Each row is a point on a landscape with many valleys, with its height.
A ball rolls from a point to the lowest of its 2 nearest points, and stops where none of them is lower. Distance is the straight distance between rows; heights are no part of it.
K730 h=570: [124  83 145 154 165 139 116 161 189 113 175 127 183 134 187 168 170 104
 101 100 100 126 184 123]
K374 h=459: [115 172 146 114 106  60 178 118  77 197 134 152 121  58 124 143 125 162
 101 144 138 116 133 142]
K776 h=632: [106 122 135  87 141 143  89 118 127 117 111  70  69 149  93 111 128 108
 143  62 137 114  55 119]
K787 h=832: [ 80 110 100 122 148 201 122 102 140  83 126 129  80 130 121 185 112 142
  73  83  80 137 127 170]
K879 h=890: [132  97 144 143 127 119 139 124 118 155 102 133 123 147 113 121 151 102
  86 173  86 158  58 137]
K159 h=871: [112 148 142 106 138 137 123  98 131 131 102 145 104 153 127 166 145 111
  64 133  73 150  66 128]
K557 h=274: [122 119  97 155 116  95 143 135  97 144 165 124 175  86 139  83 151 122
 148 123 138 133 160 113]
K634 h=216: [ 73 147 108 108 121 170 135 129  93  91 140  90  55 163 140 180 155 102
 157 100 170 119  98 144]
K19 h=317: [100 150 125 122 126 165  66 141 125 112 151 142 153 142 160 160 167  91
 111 117 128 103  70  70]
K446 h=592: [132  73 131 102 139 115 202 122  98 172 155 154 143 144 155 157 122 149
 128 173 131 139 163 147]
K357 h=537: [166 130 142 101 169 115 121  76 168 120 117 169 128 130  93 135  88 200
 132 124  74 121 117 121]
K505 h=504: [121 121 136 126 107 144 101 114 128  93 134 114 124 169 154 108 122 112
 173 137 193 117 143 133]
K652 h=849: [105  94 109 116 142 190 139 131 138  91 119 135 113 148 141 176 130 110
  31 114  67 164  96 141]
K231 h=389: [167 172 179 121 138 129  92 145 114 145 107 103 130 157 141 120 185  97
 183 100 112 122 148 122]
K901 h=653: [136 164 120 105 125 111  67 138 132 108 101  93 125 122  92 103 123 113
 141  75 134 125  82  75]
K840 h=59: [163 145 174 126  94 118  80 176 163 171 149 145 162 140 132 110 105 143
 134 154 193  62 111 115]
K984 h=575: [120 107 128 147 139  77 105 182 111 129 131  86 114 115  99 142 123 127
 165 128 132  99  59 121]
K587 h=346: [121 134 184 115 121 112 106  92 124 135 143 145 185 109 202  82 169  80
 153 113 148 107 173 106]
K725 h=669: [104 164 114  65 124 110  83 129 123 102 122 121 131 103 114 124  86 121
 101  72 131 124 121  53]
K513 h=433: [144 151  89 147 105 121 116  92 166 107 128 136 163 112 108  69 103 140
  99 110 127 155 164 105]
K193 h=501: [170  84 143 137 178 134 137 147 132 120  89 159 106 177 127 154 137 166
 229 157  81 141 119 134]
K301 h=885: [ 87 175 167  84 116 123 102  74 114 128 108 134 104 132 150 136 169 101
  93  94 100 149  84 117]
K644 h=733: [183  94 118 129 159  79 156 131 138 168 104 110 154 125  80  72 132 142
 143 123  80 163 144 118]
K17 h=584: [124 125 114  91 109 165 144 164 117 128 125 122 118 163 135 182 100 110
  62 142 152 143 120 116]
K490 h=90: [158 170 156 146  90 189 112 135 124 140  99 145 110 172 105 169 122 104
  83 172 163 111  99 143]
K711 h=57: [172 125 176 144 102 163 148 120 166 145 100 146 127 171 109 140 100  91
  71 165 144 146 128 168]
K388 h=559: [140  77 123 149 147 124 190 129  97 136 132 141 127 118 112 162 101 160
 193 166 127 117 169 183]
K312 h=500: [134 106  86 156 134 164 121 100 145  76 102 110  94 117  64 125  86 134
 182  92 104 137 148 167]
K207 h=736: [105  89 100  74 138 147 183  99  87 145 124 109  74 181 106  93 159 169
 120 130 129 194 140 109]
K253 h=643: [117  51  91 149 169 151 105 164 138  78 134  99 141 138 149 116 146 109
 136 110  67 151  93 124]
K52 h=547: [133 137 155 150 164 138 116 109 164 107 149 148 169 110 165 156 169 119
 148 104  72 131 202 143]
K233 h=681: [105 216 103  97  85  92  89 148 161 130 135 151 138  88 123 118 107 150
  82  94 146 121 149  75]
K904 h=719: [118 120  74 150 130  87 148 176 138 128 139  87 125  94 108 123 133 129
  74 111 106 171 114 112]
K969 h=814: [ 72  63  96 141 148 153 139 102 114 105 135 110  80  85  95 142 115 146
  87 110  81 143 101 189]
K41 h=456: [131 154 137 118  94  95 184 110  59 167 144 138 134 116 143 100 154 142
 187 165 196 124 179 125]
K878 h=302: [143 150 126 125 104 132 105 177 169 133 145 113 120 106  77 164  67 135
  92  97 151  96 129 122]
K284 h=528: [138 161 160 141 135 115 120  73 154 123 134 177 172  81 165 129 136 127
 112 122  89 117 169 141]
K16 h=478: [117 130 141  98 105 101 139 106  88 115 149 131 145 160 178  88 156 135
 190 165 193 131 147 100]
K372 h=712: [ 86 100  72 105 183 151 194 132 116 126 124  82  39 213 129  89 172 161
 145 120 142 167 117 135]
K738 h=159: [111 185 137 134 115 163 144 113  90 118 129 123  67 163 123 180 181 130
 181 132 154 120 139 179]
K884 h=359: [149 116 180 129 135 113 131 132  91 141 122 108 141 115 140 110 153 107
 221 120 128 122 171 147]
K666 h=477: [139 124 120 147 119 172  88 102 161  80 100  89 116 131  91  94 118  88
 153  83 118 141 129 138]
K951 h=527: [130  57 114 164 150 148 153 125 138 113 128 112  84 126  71 138 104 152
 184 127 115 122 127 194]
K198 h=688: [ 89  88  49 162 154 116 130 174 113  90 136  73 116 114 122  96 135 134
  99 118  96 154  72 111]
K548 h=660: [112 141  84 144 156 137 137 133 155 129 115  88  61 175  87 128 135 149
 122 105 133 134  82 154]
K770 h=320: [135 139 142 174 113 132 122 129 109 141 157 147 181 116 175 108 192  92
 148 152 147 114 172 130]
K211 h=432: [136 178 148 128 112 116 167 110  69 170 133 148 126  93 135 153 157 138
 141 138 131 133 183 151]
K439 h=436: [172 124 187 119 133 149 103  71 140 124 105 188 161 164 161 121 103 146
 152 180 138 101 121 136]
K136 h=404: [147 145 144 157 108  79  95 151 183 134 131 124 177 113 158  53 138 101
 111 115 146 132 136 120]
K158 h=206: [106 114 131  96 142  71 136 129 164 111 160 122 143 123 180 135 109 162
 115 110 146 141 175 142]
K225 h=607: [101 103 139 100 132 105 110 159 134 126 113  75  76 139  94 169  95 116
 123 116 144 112  63 127]
K209 h=710: [177 109 143 142 149 130 133 129 144 158 129 118 119 176  97 100 160 139
 158 134 110 137 118 128]
K786 h=689: [134 212  95 132  87 126 101 148 163 149 159 143 165 121 136 106 158 129
  92 109 157 118 174  64]
K783 h=464: [165 107 183 128 169 135  97 112 161 115 122 166 132 159 144 149 128 167
 186 167 104  89 108 156]
K449 h=412: [152 200 190 129 129 146 111 115  79 169 108 145 134 125 133 145 171 121
 148 138 105 123 158 124]
K547 h=131: [170 124 152 115 121 171 152 105  99 137 104 175 179  96 119 145  61 109
 130 160 122 108 171 127]
K710 h=615: [148  72 129 106 134 154 159 150 118 151 142 168 142 165 135 192  86 143
 102 181 128 124 133 130]
K266 h=350: [179 157  82 194  96 137 133 182 138 149 136 119 137  99  64 124 111 144
 143 151 147 105 142 148]
K887 h=407: [153 139 149 103 133 145  81 114 135  90 116 174 177 159 165 138  99 131
 133 163 135 111 109  82]
K89 h=242: [112 106 135 117 146 106 138  99 104 115 115 156 142  56 131 157  78 126
 118 128  84 119 106 130]
K590 h=293: [140 154 173 120 150  66 128 108 112 144 114 154 157  49 136 128  94 153
 160 136 110  86 114 143]
K560 h=374: [134 186 106 168  79 112 133 145 116 154 129 136 123  58  90 114  88 145
 147 137 164  90 162 153]
K937 h=760: [139 104  92 101 167 116 154  96 142 132 118 122 130 132  98  83 131 179
  98 102  58 184 163 116]
K976 h=686: [101 119  66 122 187 137 163 150 147 148 164  77  60 207 112 101 157 172
 124 119 169 119  74 120]
K909 h=365: [108 143 101 150 130 153  86 123 125  53 135 158 174 128 183 134 135 112
 133 149 129 121 111  81]
K162 h=457: [156 164  90 188 107 174  94 124 189  69 120 117 156 133  94 109 115 101
 108  97 131 136 155 113]
K286 h=103: [167 123 163 133 116  94 125 158 135 162 132 166 195  95 153 127  94 132
 112 170 147  92 136 114]
K468 h=278: [107 121 136 127  96 122 108 142 145 136 154 106 122  91 123 115 120 108
 102  90 149 114 129 133]
K435 h=154: [156 129 138 132 156  74 124 167 170 118 147 142 181 112 165 158 109 161
 127 139 123 121 167 129]
K187 h=324: [150 177 129 180  90 118 113 205 157 152 125 102 125 116  88 147 115 113
  95 141 145 107  96 141]
K321 h=739: [130 170  81 146 116  92 145 208 138 122 145  76 122  88  97 162 135 118
 109  88 131 152 171 121]
K534 h=180: [128 119 126 123 104 128 155 108  72 123 100 159 150  55 123 148  56 106
 146 175 155  98 118 126]
K265 h=699: [158 213 155 116 108 133 109 133 151 187 142 121 134 157 131 110 195 119
  97  99 152 131 154  98]
K861 h=92: [140 117 160 136  98 188 135 106 117 119 112 153 144 131 128 157 104  71
 104 134 126 133 161 155]
K499 h=601: [100  54 135 152 156 136 122 168 152 129 170  95 164 133 179 110 174  88
 106 107 102 144 121 137]
K990 h=761: [ 66  64  81 115 151 124 177 105  65 117 135 111  82 132 125  85 153 172
 131 155 123 166 107 128]
K111 h=271: [ 83 158 122 106 102 173 100 136  81 140 156 101  98 145 145 162 181  83
 124  96 170 102  94  89]
K107 h=687: [147 127 114 137 156 170 132 115 141 142 110 106  76 209 105 101 180 112
 159 112 109 142  69 127]
K865 h=327: [105 144  78 144  80 101 138 142 125 166 195 155 153  82 135  98 134 180
 111 133 164 112 151  98]
K859 h=536: [113 115 110  98 131 168 122 102 123  76 104 116 103 195 168 113 142 104
 135 117 144 176 140 135]
K415 h=910: [132  91  98 167 135 135 149 139 142  96  94 116 110 157  96 127 106 110
 100 169  98 162  88 140]
K160 h=330: [156 121 177 114 157  86 160 104 110 143 114 128 149  79 164 119  97 134
 210 143 141  90 176 159]
K386 h=524: [135  69 157 112 154 125 133 111 135 101  61 144  89 186 116 124  97 140
 213 172 119 138 103 152]
K292 h=535: [115 126 177 136 128  97 121 175  54 166 129 115 117  75 109 171 130 118
 159 146 119  88  84 132]
K495 h=463: [140 102 125  97 135 100 138  63 155 135 117 165 157  97 127  70  71 163
  87 118 113 136 144 108]
K86 h=499: [127 109 146 111 158 116 114  63 165 117 139 179 164 126 160 108 122 175
 109 132  90 123 124 123]
K196 h=563: [117 157  98 127 100 168 132 135 145  80 111 121 110 181 152 150 110  97
  78 135 168 162 147 119]
K681 h=358: [104 155  88 155  46 139 137 121 137 146 146 166 148  62 137  96 104 118
 109 133 183 106 171 130]
K808 h=121: [150 176 147 124 106 198 136 111  93 124  92 133  80 187 117 178 136 102
 151 164 158 127 130 156]
K176 h=494: [112 121 131 112 104  61 139 164  85 192 154 128 120  69  97 131 107 149
 114 139 141 102  92 105]
K902 h=788: [ 71  79  88 140 150 104 187 109  96 141 123 120  77 123  95 140 152 167
 115 142  78 169 100 159]
K68 h=247: [102 101 142  96 119  66 130 177 171 128 142  97 143  83 170 123  96 102
  84  89 163 136 178 126]
K894 h=375: [117 124 157 128 115 105  91  89 146 121 136 133 158 147 173  60 169 108
 130 125 132 139 112 115]

For each start below, name the point where the ball stops.
K253 -> K513
K446 -> K513
K560 -> K840
K969 -> K548
K710 -> K711
K439 -> K711
K984 -> K711
K884 -> K711

Call two points neighbours if one is among the 2 nearest of the other. Go from one point of each pair to the other, from neighbour to neighbour, staying as low as possible. Name the highest point that can't be avoided.
K557 and K840 -> K560
K711 and K513 -> K710
K548 and K513 -> K937
